The views of a scene show one set of named points, each view turned or mirrored, shifted and resized as a whole, with a little noise and some points left out.

Scene 1
View 1
z283: [-22  21   0   3  -7   9  10   9  -5   2  15   2   7  14   5  19   6  -8
  12   6  -1  11  -7 -18  27  -8]
z603: [-22  19  14   1   1  -7   6  -1  -1   5   2  -4  14   4   3  13   2   1
   6  10   7   4  -3 -17  18   0]
z595: [ -5  13  -6  13 -15  23  15  11  -9 -25  28 -18   0   5 -20   8   8 -19
  -1  18 -11  21  20 -11  -4 -20]
z859: [ -5  25 -15  -2  25   5  20  -2 -13  -4  27 -11  12  29   4  21  21  -3
  17  -1   3  11 -17 -11  -1   3]
z518: [ -9  25   0 -11   3  -3   1   6  -7   7   9   5   5  14  10  15  13   3
   8 -19   6   5 -14 -18  19   4]
z401: [-17  26 -14   2  18 -10   0  -2  -3   4   6  -2  11  18  12  25  18  14
   1 -20   4   0 -14  -8  22   6]
z407: [ -3  16   6  -5  -3  -8   5  -9  -4  -2  -2 -18  19   1  -8   8   4   7
  -5  -3   9   7  20  -4  -3  -3]
z888: [ -6  24  11  -3   3 -13 -21   6  -2  -9  -3  -8  -1 -12  -5   6  12  18
 -14 -12   8   0   4 -14   2   2]
z402: [ 16  18  11 -15 -12   3  -2   4 -12 -12   8 -18   2  -7 -15  -4   8  -5
  -5  -9   5  10  20 -11 -22  -8]
z282: [  7  24  10  -3  23 -16  -7 -14 -10  15  -7 -25   3 -22 -14   4   2   3
 -19  -4   2 -24  12 -15 -18  13]
z98: [ -7  13   9  -7 -21  -2   1   4   0 -27   8 -11  20  10  -8   7  13  12
   6  -1  13  34  18  -1   0 -15]
z256: [ -6  27   0   3  12 -11 -16   5  -4   3   0  -9  -5  -9  -4  12  10  11
 -18 -15   0 -12   2 -15   6   6]
z567: [-14  22   3   9  21  -6  10  -7  -6   4  12 -15  11   5  -4  15   6  -4
   2  15  -1  -2  -3 -15   1   4]
z263: [  6  24 -32 -10  13  15  18   6 -18 -13  32  -8   7  35   6  23  28  -4
  12 -26  -1  18  -9  -6  -1  -4]
z517: [ -7  21  -2  -2  -1 -10  -8   2  -3  -6   0  -7   8   2  -1  13  14  15
 -10 -21   5   6   8  -5  11  -1]
z314: [ -5  19  -3   9   7   0   1   1  -5 -14  13 -20   3  -3 -15  10  13   1
 -10   8  -1   5  13  -9  -9  -6]
z171: [  8  17   4 -15 -15   2   2   3  -8 -11   6 -12   8   3  -7   4   8   3
  -3 -18   6  16  18  -6  -5  -9]
z668: [ -3  21  -8   2   3 -15 -22   1   0 -14  -7 -14   5  -8  -6  12  19  27
 -26 -30   4   1  18   0   2   2]
z167: [ -7  12  27  -9 -35   2   0   9  -3  -5  -2  -6   7 -12 -11  -2  -6  -4
  -2   6   5  16  25 -17   8 -16]
View 2
z517: [  9  -4 -11   5  -5  -5  -2   3   0   2  10  -2  -7  -6  -7   4   0  -2
  -3   2   8  -8  -4   1   3   2]
z263: [  5 -10   5  10  -4  -7   3  -2  -7   9  27  -7  11  -1  -8  -1   5  -5
 -18  16  -5 -11   5   3   1   3]
z171: [  5  -1  -5   2  -4   1  -6  -1  -8   0  15  -2 -11  -4  -7   9   3  -4
  -2   6   2 -15  -3   7   1  -4]
z595: [ -5  -1   0  -8  13   1  -6   9 -12  -8  14 -12   1  -1  -9  12   6  -8
  -2  19   0 -11   8  13  -1  -5]
z167: [  1   2  -9  -5   2  11  -5   3  -3  -4   6  -2 -16  -7  -9  19   3  -1
   8   5   8 -11  -2  12  -1 -10]
z256: [  7  -2  -7   2  -9  -6   3   9  -3  -3   0  -3  -6 -10 -10   1  -2  -1
  -3   3   7  -1  -5  -2   1   8]
z668: [ 11  -2 -15   6  -6 -12  -6   4  -6  -4   4  -3 -12  -7  -5  -3  -1  -3
  -3  -1  10 -12  -6  -2   7   8]
z282: [  6   3  -8   1 -13   0  -5  11  -8 -10   1   2  -8 -15  -6   0  -9  -7
   6   5   4   4  -7  -5  -7   9]
z401: [  9 -10  -9  10  -6  -7   5   4   6  10  11  -3   8  -7  -8   0  -2  -1
  -7   6   9   1  -1  -3   0   6]
z314: [ 4  2 -8 -2  3 -3 -8  8 -7 -6  6 -8 -6 -4 -6  3  1 -6  0  8  4 -3 -2  2
 -2  4]
z518: [  6  -7  -3   7  -8   0   9   1   5  10  12  -2   1  -7 -11   7   2   2
  -6   5   5  -2  -1   1  -1   1]
z567: [ 1  0 -3  0 -1  2 -1  8  0 -1  9 -4  5 -8 -7  4 -3 -5  0 12  3  9 -1  0
 -9  5]
z402: [  3   3   1  -2  -6   4  -9   2 -14  -7  11  -4 -15  -5  -9   9   3  -5
  -2   7  -2 -13  -5   5  -2  -2]
z98: [  4   0  -8   0   8   1 -12  -3  -1   4  18  -7  -9   3  -3  12   6  -4
  -2   5   8 -12  -2   7   1  -7]
z407: [  5   0 -10   3  -3   3  -9   2  -4  -2  13   1  -7  -7  -3   6  -4  -7
   3   7   5  -5  -4   3  -3   0]
View 3
z402: [-13  -4  -5 -22  -1  11   8  11   4  -5  -2  -8   2 -11   9   4  -3   9
   8  -5   1   6 -10   1  -5   3]
z888: [ -2   7 -10  -5   2 -10   5  18  -8  -5  -5 -11   0  -6   7  17   0   0
  -3   8   6   8   1   5 -12   3]
z401: [ 13  -4  -2  10   2 -35  11   9  -5   3  10 -15   5   6  -6  16  -1  -4
  10  12   8  -2  -4  18  -1  11]
z98: [-11 -14  -8 -10  18  -1   2   8 -12  -4   9   0   4 -24  -5   6  -3   1
   8  13  -6  -3 -17   2   1   1]
z518: [ 12 -13  -8   3   0 -20  10  12  -4   8   9 -12   6   4  -5  16  -1   1
  10   5  11   5 -14  20  -8  13]
z567: [  4 -17   9  -4  -1 -23   4  10   1   3  -2  -9  -3   5  -8   8   1  -9
   1  -4  -3   4   4   5   7  12]
z603: [  9 -23   2  -1  13 -18  -3  14 -11   9   1  -6  -1  -5 -14  13  -3  -8
  -2  -3   1   3  -8  13   4  13]
z314: [ -5   1   3 -11   5  -9   5   6  -4  -5  -4  -4  -1  -6   3   6  -3  -5
  -1   3  -2   0   3  -3   1   7]
z167: [ -4 -11  -5 -20  19  14  -6  18 -12   6  -9  -2  -1 -19  -1  10  -8   3
  -2 -12   3   1 -18   7  -6   7]
z668: [ -2  26  -6  -2   9 -14  11  13  -9  -9  -2 -15   4 -10  12  15  -5   1
   6  12   6  -5   3   5  -7   1]
z283: [ 12 -22   2  -4   8 -17   1   4 -11  12   8   0   4   3 -12   9  -5  -6
   2   2   6   0 -19  13   0  19]
z256: [  6  11  -3  -3  -1 -17   8  15  -4  -2  -7 -14   0   5   7  16  -3  -2
  -2   2  10   4   4   8  -8  11]
z407: [ -4  -4   0  -9  11  -9   5  16  -1   0  -3 -14   0 -14  -1   8  -3   2
   8  -5  -4  -3  -1   6   6   1]
z859: [  4 -25   6  -1  -9 -28  14  -4   8   0  18  -7   5  10  -8   3   3  -3
  17  10  -3   2  -9   9   7  12]
z517: [  3   6  -6  -2   9 -15   7  13  -7  -2   3 -13   3  -8   3  14  -3   1
   7   7   5  -4  -6  10  -5   6]
z282: [ -1   9   5  -8  -5 -14   7  23   6  -4 -17 -22  -7   0   8  13  -1   0
  -2 -14   1   6  18   4   2   5]
View 4
z283: [ 19  -9  -8  -7 -10 -14   6   5  -2 -11   2  -8   0   2  14  11  -1  10
   1  11   6   8  -1   9 -22  12]
z314: [  3  -7   0  -1   0  12  -3  -5  -6 -15  -1   2  -5   6  -5  11   2 -15
   4   4  -3   7  -4   4   9   3]
z171: [  4 -15   1  -2  -7  14  -6   3   1 -21  -4 -13   7  24   6  14   8  -4
  18   6   8  13 -17   9  12   2]
z517: [  4 -12  -9   3  -8   4 -12   1 -15 -23  -3 -18  -3  16  -1   2   4  -1
  15   2   0   7   1   6   3  11]
z888: [ -3  -7  -9   2   1   9 -14  10 -20 -23 -14  -7   2  13 -12  -1   5  -7
  16   6  -6  14   1   2   8   6]
z518: [ 14  -9 -12 -11 -14 -11  -3  11 -15 -25  -6 -24  -1  16   9   6   8  14
   8   6   0  14   3   5 -14  11]
z401: [ 14  -6 -14  -6 -19 -11  -7   0 -22 -22   3 -26 -14  13   4   3   7  10
   4  -1  -8   3  14   3 -11  15]
z595: [ 17  -3  16  -5  -3   8  19  -7  14   1   6  12   2   8   6  30  -3 -18
   3  12  11   8 -19  12   4   6]
z167: [ -3 -24  -4   4  11  13 -11  11  11 -17 -11   4  19   3  11   9  -6  -5
  14  13  16  17 -22  12  -1  -2]
z859: [ 23  -3   1 -24 -28  -8  15  -2  -7 -17   5 -18 -16  17  13  18  19   8
  -9   3 -11   3   3   4  -2   3]
z567: [  7  -7  -6 -18  -7  -2   2  -4  -7 -21   1  -1 -11  -1   6  11   3  -2
 -14   4 -10  12   5  -2  -5  -1]
z263: [ 30  -1   9 -18 -36  -6  18  -4  -8 -15   9 -30 -13  37  11  26  19   8
   9   1   1   5  -5   9   3  12]
z98: [  6 -19   2   7  -6   9  -4   8   7  -6  -3  -6   6  12  10  10  16  -3
  14   7   4  -9 -22  17  11   0]
z282: [-11 -13 -11 -16   5  17 -16 -10 -17 -40  -8  -3  -8   7  -7   3  -3 -13
  -5  -2 -10  29   9  -8  11  -5]
z407: [  0 -22  -5  -5  -2  12 -13  -6   0 -25   0  -9  -2  11   9   7   5  -4
   2   0   0   8  -7   5   9  -4]
z603: [  5 -17 -14  -8  -2  -5  -7   5  -4 -20  -5  -6   0  -4  12   3   2   8
  -4   7  -3   8   2   3 -13   1]
View 5
z314: [ 5 -8  5  3  5  3 -5  4 -2 -7  4  1 -4 -3  7 -2 -5 -2  3  3 -7 -3  1 -8
 -1 -4]
z668: [ -6  -1   4   6   6  -8  -9   3  -4  -5   4  -9 -12  -4  10   3  -1  -2
   3   6   3  -6 -12 -16   0   0]
z167: [  5 -14   2  -1   3  15  -1   9   1  12   8   1 -15   3  -3   5   1   2
  -1   7 -10   6   4 -13   2 -13]
z595: [ 10 -23   8  -6   7  13   0   0   0 -12   9   2   0  -6   7   4  -5  -2
  -2  10 -15   6   9   3  -5 -13]
z171: [  0 -11  10  -2   8   3  -2   1  -6   4  13  -4  -8   0   3   9   2   0
   0   4 -12   2  -4 -13  -3  -6]
z98: [ -1 -14   9   7   5   8   6   3   2   1   9   4  -4  -1   1  14   0   6
   4   8 -14   2  -8  -9   1  -8]
z263: [  2  -8  20 -15   4 -10  -6 -11  -6  -7  20  -7   4  -9   9  19   1  -5
   2   3 -18   1  -6   3 -11  -3]
z256: [  5   3   6  -4  -2  -7 -14   4  -3  -1   4  -5 -10  -4   8   0  -4  -5
   4   1   1  -7   0 -12  -1   1]
z283: [  6  -3   9 -13 -11   2  -2   2   8   4  11   2  -1  -5   0  13  -2  -1
   5   7 -11   2   4   7   0  -8]
z402: [  8 -16  11  -1  12   6  -6   1 -10   2  10  -2  -9   2   5   3   0   0
  -1   0 -13   1   1 -18  -5  -5]
z888: [  5  -2   6   2   0  -3 -10   7  -2   1   3   0 -12  -1   4   4  -2   1
   5   3   0  -7  -5 -17   0  -1]
z567: [  8   0   9  -5  -5  -1  -4   3   1  -1   8   5   2  -2   5  -3  -7  -4
   7  -5 -12  -5   8   3   0   2]
z407: [ -3  -5   6   4   5   3   0   5  -3   4  10  -2  -5   1   3  -1  -2  -2
   3  -2 -13   0  -1  -8   3  -1]
z401: [ -2   9  11  -8 -10 -12  -7  -1   4   0  10  -4  -1  -6   5  12  -2  -3
   8   2  -6  -6  -7   2   0   2]
z517: [ -3  -1   6   0   0  -4  -6   3  -1   2   8  -6  -8  -3   5   7  -1  -2
   4   4  -4  -3  -7 -10   0  -2]
z859: [  7  -1  20 -11  -3  -7  -2  -7   0  -5  15   3  10  -7   7  11  -4  -2
   8  -4 -19  -4   0   8  -5   3]
z603: [  5   2   6  -5 -10   2  -2   7   6   8   8   3  -3  -1  -1   5  -3   0
   7   0 -10  -2   5   0   4  -3]
View 6
z859: [  0  -5  10 -17   8   0   9  -3  -9 -10   1   2   5  -5   5 -12   2   5
  15  -7   2 -14  -3   1  -2  -4]
z407: [ -2 -11   9  -6   0   4   4   7   2  -4   1 -12   7   1   7   7  -7   1
  -5  -5   4  -4   2  -2   1  -3]
z167: [ -7 -10   6   1   6  10 -11  -2  11   4  -1 -12   0  -1   8  13 -11   6
 -10  -4  -3  -1   3   0   8  -1]
z888: [ -4 -15   5 -16  -2   5   8   6  11   3  -9  -9   5  -2   5   7  -8   4
  -5 -11   2   3  -8  -5  -1   5]
z595: [  3  -5  11   1  12  -1 -18 -11  -2   1   7  -3  11  -4  -5  -3  -6  13
   0  -8   7  -8  -4   4  12  -6]
z256: [ -3 -10   9 -19  -5   2  10   4   4   2 -11  -7   9   2   2   6  -5   6
  -1  -6   1   4 -11  -1   0   6]
z283: [ -5  -7   6 -12   5   6  -4  -9   1  -3  -4   2  -5   0   4  -3   5  10
   6   3  -4  -5  -2   2   4  -3]
z401: [ -5 -11   5 -23  -1   0  12   2  -4  -7  -9   1  -3   4   5  -3   6   5
   7   1   4  -3  -5   0  -3   1]
z518: [ -9  -8   6 -19   3   5   8  -2  -1  -3 -11   1  -6   1  11   1  -1   5
   8  -2  -2  -6  -3   1   0   3]
z567: [  1  -3  12 -13  -2   2   7  -2   1  -5   3  -6  11  -1   2  -3   3   6
   5  -2  -8  -6  -3  -2  -4  -2]
z668: [ -2 -18   4 -17  -2   0  10  13   3   1 -11  -8   6   2   1   8  -6   3
  -8  -9  16   5  -9  -4   1   5]
z517: [ -4 -14   5 -15   0   3   6   6   1  -2  -9  -6   1   2   5   4  -4   4
  -3  -4   8  -1  -4  -2   2   2]
z171: [ -5 -12   8  -6   8   4  -1   4   0  -1  -4  -8   3  -3   9   7 -13   2
  -3 -11   9  -7   0   1   6   1]
z314: [  2 -11   8  -9   0   1   1   3   6   0   1  -9  12  -3  -2   1  -4   6
  -4  -9   4   0  -6  -2   1  -1]
z282: [ -1  -5  16 -13 -11   1  14   8   5   0  -3 -16  22   3   4  11  -8   1
  -3  -6  -5   1  -8  -3  -3   4]
z603: [ -4  -7   6 -11  -1   8   3  -2   6  -4  -1  -6   0   1   7   1   4   5
   1   2  -8  -3   1  -2  -2  -2]
z98: [ -3 -18   1  -3  11   7  -6   5   6  -4   3  -6  -4  -7   6   1  -6   3
  -7 -10   9  -7   3  -4   3  -6]
z263: [ -2  -8  10 -17  15  -2   6  -2 -17  -8  -6   7   2  -3   7 -11  -4   6
  15 -12  16 -16  -5   5   4  -2]
z402: [ -4 -10  11  -4   7   5  -1   3   3   3  -2 -12  12  -7   8   8 -19   4
  -2 -17   4  -7  -3   1   6   2]

In a view up to two points have been moved. Name them for each view, in the order of its rows, or write -.
view 1 | z282, z314
view 2 | -
view 3 | z603
view 4 | -
view 5 | z263
view 6 | z595

Scene 2
View 1
z150: [ -6  -2 -36  14   6   4   3  -2  18   0 -19  32 -17   6 -23   6 -17   8
   2   7   0   2  -9   2  24   2]
z634: [  1  15 -43  17 -10 -12   8  -6   3   6   9   8   2   5 -11  27   3 -10
   8  -1   5   2   4   2   8  22]
z358: [  4  -8 -14   7   0 -20 -12   3  18 -12   6  23 -34  -3  -7   8 -19   9
  12 -12  -4  -6  13   5  21  -9]
z741: [-16   3 -10   7 -17 -17  12  16  18 -13 -14  10 -10  -1  -9  13 -15   6
  -6   7 -15   0  11  28  24  -5]
z710: [-35   0  15  14  -2 -10  10   6  -3 -24   1 -13   0  -6   9  61  -7  -9
  11 -23  -7  19   4  17 -22  26]
z228: [-29  -6 -10   8   8  12  14  -1   5  -9 -22  18   2   4 -18  22 -12   4
  -1   9  -5  12  -7   7   2  19]
z16: [-25 -18  23   5   0 -10  -1   1  -2 -28  -1   4  -7  -7  -2  22 -13   1
  -1  -8 -11   0  11  16 -14  19]
z439: [  1  -4 -28  13   1 -31  -9  -4  14  -1   1  21 -21   8 -21   2 -18   0
  -1 -16   4  -7  -1   2  21   7]
z218: [-19  -4  11  -7  -2  -7  13   3  11 -14  10  11  -7  -8   2  20  -7   6
  17  -1 -11   1  31   3   8   5]
z245: [-27  -3   9  -4   3 -20  14   5  16 -10   0   9  -9  -1  -7  19 -17   6
   9 -11  -8   5  19   6  15   9]
z313: [-18   1 -17  -2  -4 -23  16  -7   8   4   0  16  11  11 -27  -7  -6  -3
 -11   4  -1  -7  14   2  17  25]
z471: [ -6   4 -21   7  -7  -1   9   1   9  -6   5  15  -9  -3  -6  19  -2   2
  13   8  -4   2  15   5  11   4]
z715: [ -7 -12   4   3   1   0  -3  -1   5 -21   9  15 -20 -10   2  23 -10   5
  18  -3  -8   1  17   3   0   3]
z30: [ -8   7 -11  14 -15  -5   4   5   0 -15   9  -2  -7  -9   8  40   0  -6
  14  -3  -8   5  16  13  -5  11]
z766: [ 16   0 -22   4 -15   7  -2  -7   3 -11  20  21 -14 -11   0   7   3   2
  19  19  -7 -12  30   3   7   0]
z770: [ -7 -11 -10   7  15  -6  -9 -13   1  -8  12  19 -15   1 -11  20 -12  -3
  17 -18   8   2   4 -14  -5  22]
z892: [  9   0 -30  12   2  -4  -8  -6   9  -5  12  23 -23  -1  -5  20  -9   2
  22  -6   2  -1   9  -6  12   2]
z424: [-25  -1 -16  13   0 -21  10  -5   2  -5  -9   8   9  12 -23  18 -10  -7
 -12 -12   3   5  -9   9   3  31]
z275: [-22  -7 -10  -4   5  -7  14  -6  12  -2  -8  24   1   6 -24  -3 -11   5
  -1   7  -4  -2   9  -1  17  17]
z901: [-12   3 -26  -4  -6  -3  22  -8  10   8  -5  26  12   8 -28 -15  -2   3
  -6  23  -2  -7  16   1  24  18]
z560: [ -2  12 -32  11 -11  -5   8   8  20  -1  -1  15 -18  -2  -2  25  -7   7
  18   5  -6   5  14   8  27 -10]
View 2
z218: [  8  -8  -1  11  -4   4   5   6   3   3 -11  -9  -6   8  -7  -8   8  -7
   1   8  -5 -19 -13  12   7   5]
z30: [ 20 -10   6   0  -2  -6  10  10   8   3  -1 -11 -10  14  -1   1  15 -14
   8   9   0 -18 -13  -4   1 -11]
z313: [ -5  -2   3   7  10  -7  15  -9   7  10 -11  -4 -13  19 -14  -8   0 -19
   6  16  16   5   7  23   8  16]
z275: [  1  -3  -4  13   1  -6  14  -3   3   3  -9  -1  -9  19 -11  -9  -3  -8
  10  14   7   4   1  21   3  17]
z358: [ -9   1  -6  -5  -6  11  12   4  19  -4  -4   3  -8  17  -6 -15  -1   1
   1   5  13 -17  -2   0   2   1]
z741: [  1  -5  -4  -2  -8  -6  18  -2  13   3  -3 -16  -7  12 -23 -14  -1  -5
  24  13   9 -10 -14   6   0  -2]
z228: [ 23  -5  -2  19  -4 -14  13   2  -5  -5  -2  -1 -11  23 -13  -2   1  -3
  21  13   0  11  -3  17  -5   6]
z16: [ 19  -1   7   9  -5  11  -4   4  -9  -8  -4 -11 -18   9 -18  -2  11  -4
   6   8   2  -7  -5  13   6 -10]
z766: [ -3   3  -1   1   1   6   8  12  14  10  -8   9 -13  11  13  -1   0 -15
  11  22  -1 -18 -14  -2  -3   7]
z439: [ -8   0  -2  -6   1   0  20  -4  21  -2  -3   3 -11  25  -9 -13   0  -6
   3   6  24  -3   9   5   2   4]
z560: [  0 -10  -8  -2  -6 -10  22   5  24   3  -3  -2  -1  20   0 -13   0  -4
  14  10   4 -17 -13  -4  -4   3]
z710: [ 40 -16  10   9  -6  -7   4   7  -8  -9   0 -19 -11  16 -16   2  26  -7
  -1  -4  -1 -12  -7   5   5 -22]
z150: [  0  -1 -10   5  -6  -9  23   2  16  -4   0  10  -8  30  -5 -13  -9   3
  19  12  12   4   1   6  -7  10]
z634: [ 13  -8   4   1   6 -20  23   3  18   7  -2   2 -10  27   6   0   9 -20
   8  13  12  -4   0  -1  -3   1]
z770: [ 11  -3   1   9   2   6   7   7   6  -7  -5  10 -13  25   4  -4   9  -5
 -11   2   9  -4   9   8   4   3]
z901: [ -5  -3  -3  12   7 -14  20  -4  10  14 -11   1  -9  19  -6  -6  -7 -17
  19  25   7   5  -3  20  -1  24]
z715: [  9  -2   0   7  -5  12   2  11   4  -3  -6   0 -11  13  -2  -6   7  -1
   2   7  -1 -16  -9   4   2  -2]
z424: [ 17  -7   7   8   5 -15  17  -5   3  -2  -2  -7 -15  25 -18  -3   8 -15
   8   9  18   9   9  15   2  -1]
z245: [  5 -10  -2   9  -3   1   9  -1   5   0  -9 -12  -4  12 -19 -14   8  -4
   0   3   4 -12  -7  15   9   3]
View 3
z634: [ 20   1   3  21  -9 -12  -3 -14  10  -8  21  -8   3  22 -14   4 -33  18
  19  -1  -4   5  16 -36 -13  11]
z228: [ 15   3  -8  12  -4  16  -8  11  -2 -13  -2   4  -2  17  20   7 -26  12
  10   9  -4  -7  -7 -22  -9  17]
z471: [ 24  -2  -1   7  -9  -3 -14 -12   5  -4   4   1  -3  29  -5   1 -24   9
   8  15   4  -3  18 -23 -13   6]
z275: [ 11  -4  -4  -8  -8   1 -25  -5   2 -15   3 -10  -8  16  17  -9 -24  11
  10   6  -8 -14  -4 -24 -13   8]
z560: [ 30 -14  -3  15  -1  -8 -15 -18  10 -14   3  -1   3  30 -15   4 -26   3
  -9  11   7  -8  27 -14  -9  11]
z218: [ 22   2  -7  -6 -11  14 -22  -9   5   1  -1   5  -9  24   7  -5  -4  -2
   7  22  13  -1  21 -22 -18 -11]
z710: [ 14  29 -14  32  -6  31   7  15   3  11   7  15  -1  11   3   7   7   2
  17   9  26  24  10 -25 -17 -13]
z766: [ 31  -3   7  -9 -18 -17 -23 -21   2   9   5   2  -8  46 -10  -1 -28  15
  14  30  -3  -3  26 -21 -15   7]
z16: [ 10  27 -11   3 -10  14 -14   7  -1  11  -3  12 -12  21  11  -6   3  11
  16  15  17  10  -4 -10 -16  -7]
z901: [ 17 -10   2  -4 -16  -8 -22 -11   8 -25   6 -19  -8  21  12 -11 -38  11
  22  10 -17 -27   0 -30 -19  13]
z424: [  3  13  -6  17  -4   0  -7   2   6 -14  13  -9  -1   6   7  -3 -19  18
  21 -10   1   2 -12 -24 -13   7]
z30: [ 27  14  -4  29 -13   1   2  -8  10   5  10   7  -2  30 -18   2  -9   5
  16  16  18  10  27 -18 -17  -3]
z741: [ 21   3  -5  19  -5  -6 -13  -5  11 -22  -7  -3  -7  24  -2 -12 -13   0
   0  12  12 -19   5   5 -13   7]
z892: [ 22  -8  -2  -1  -3 -13 -24 -21   2   6  11   4   2  31 -12   8 -25  20
  -5   7   2  11  19 -26  -6  11]
z150: [ 17 -13  -3   5   2 -11 -19  -9   0 -18   0  -1   5  23   4   6 -37  18
  -9  -1  -8 -11  -2 -15  -2  29]
z313: [  9   2  -1  -1 -13  -8 -21 -10  11 -20  11 -20  -9  13   8 -16 -24  12
  22   0  -9 -13  -4 -28 -19   2]
View 4
z439: [  6 -12  13 -18   5   9  12   3   2 -10  -4 -17  14 -14  -3  19 -12   9
 -34   7   4  11   2 -14  -2  -3]
z245: [  3 -17 -12  -6   6   3  -6   1   0   4   0  -8   3   4   2  -2  -4  -9
 -24   5  -7   0   0 -16   1  -6]
z358: [  4 -19   6 -21   9  17   9  13   9  -5   5  -4  21  -5  -7   4   0   4
 -34   8   9  16   6  -8   3  -4]
z228: [ 11   1  -3   6   8  -3   4 -20 -21   5  -9   8   1   1  -3   3 -11   3
 -20  -6   2  -5  13  -2  -5  -7]
z741: [ 10 -14 -15 -21   1   4   3  -9   3  18   0  -5   7 -10  -1   6   7   8
 -29   0   9  -7  11 -14  11  -3]
z710: [ 13  -8 -16   0 -16  10   1   1 -19   4  -7   6 -25  17 -26   2   5 -25
  -3  -1 -31   0   6 -13  -3  -2]
z892: [ 10  -9  13 -12   7  19  15  19   0 -15  -4   2  16  -5 -13   7 -13   0
 -17   0  13   9  12  -9   2  -4]
z16: [  2 -13 -15   0  -7  21   3 -10  -7   4   9   7 -10   9 -14 -10  -4  -4
 -20   2 -23   5   0  -6  -3 -10]
z560: [ 15 -12  -1 -20   7   7   7  15   2   2  -9   1  17  -8  -5  10   1  -2
 -16  -3  23  -3  19 -15  12  -1]
z275: [  1  -7  -3   2  13   1   3 -11  -5  -3  -1  -6  10  -7  10   0 -23   9
 -26   0   5  -6   3 -11  -1 -10]
z901: [  5  -3  -3  -1  15  -1   6 -10  -5  -3  -7  -7  14 -17  17   3 -28  14
 -19  -6  19 -17   9 -16   5 -10]
z150: [ 12  -1  14 -11  16  -2  13  -8 -10  -1  -9   3  19 -11  -1  13 -10  13
 -32  -2  23   4  17  -3  -1  -4]
z634: [ 15  -1   5 -11  -5  11  19  10  -8 -12 -17  -5   1 -15  -9  20 -22   0
  -5  -8   8  -8  13 -21   3  -2]
z715: [  4 -14  -6  -5   4  24   6  10   1  -5   7   9   7   7 -13  -9  -6  -5
 -17   1  -1   8   8  -5   3  -7]
z30: [ 14  -9 -11 -13 -11  21  11  13  -3   0  -5   6  -6   0 -19   4  -2  -9
  -3  -4  -5  -5  13 -17   8  -4]
z471: [ 11  -8  -4 -10   3  15  10   8  -2  -3  -4   5  10  -6  -6   3 -10   1
 -12  -5  12  -5  14 -13   8  -4]
z770: [  4  -9  12   2   5  18  10  10  -8 -21  -2  -1   6   3 -12   6 -22  -6
 -18   2  -8  15   3  -6  -9  -7]

In a view up to two points have been moved. Name them for each view, in the order of its rows, or write -.
view 1 | -
view 2 | z313, z228
view 3 | z30
view 4 | z901
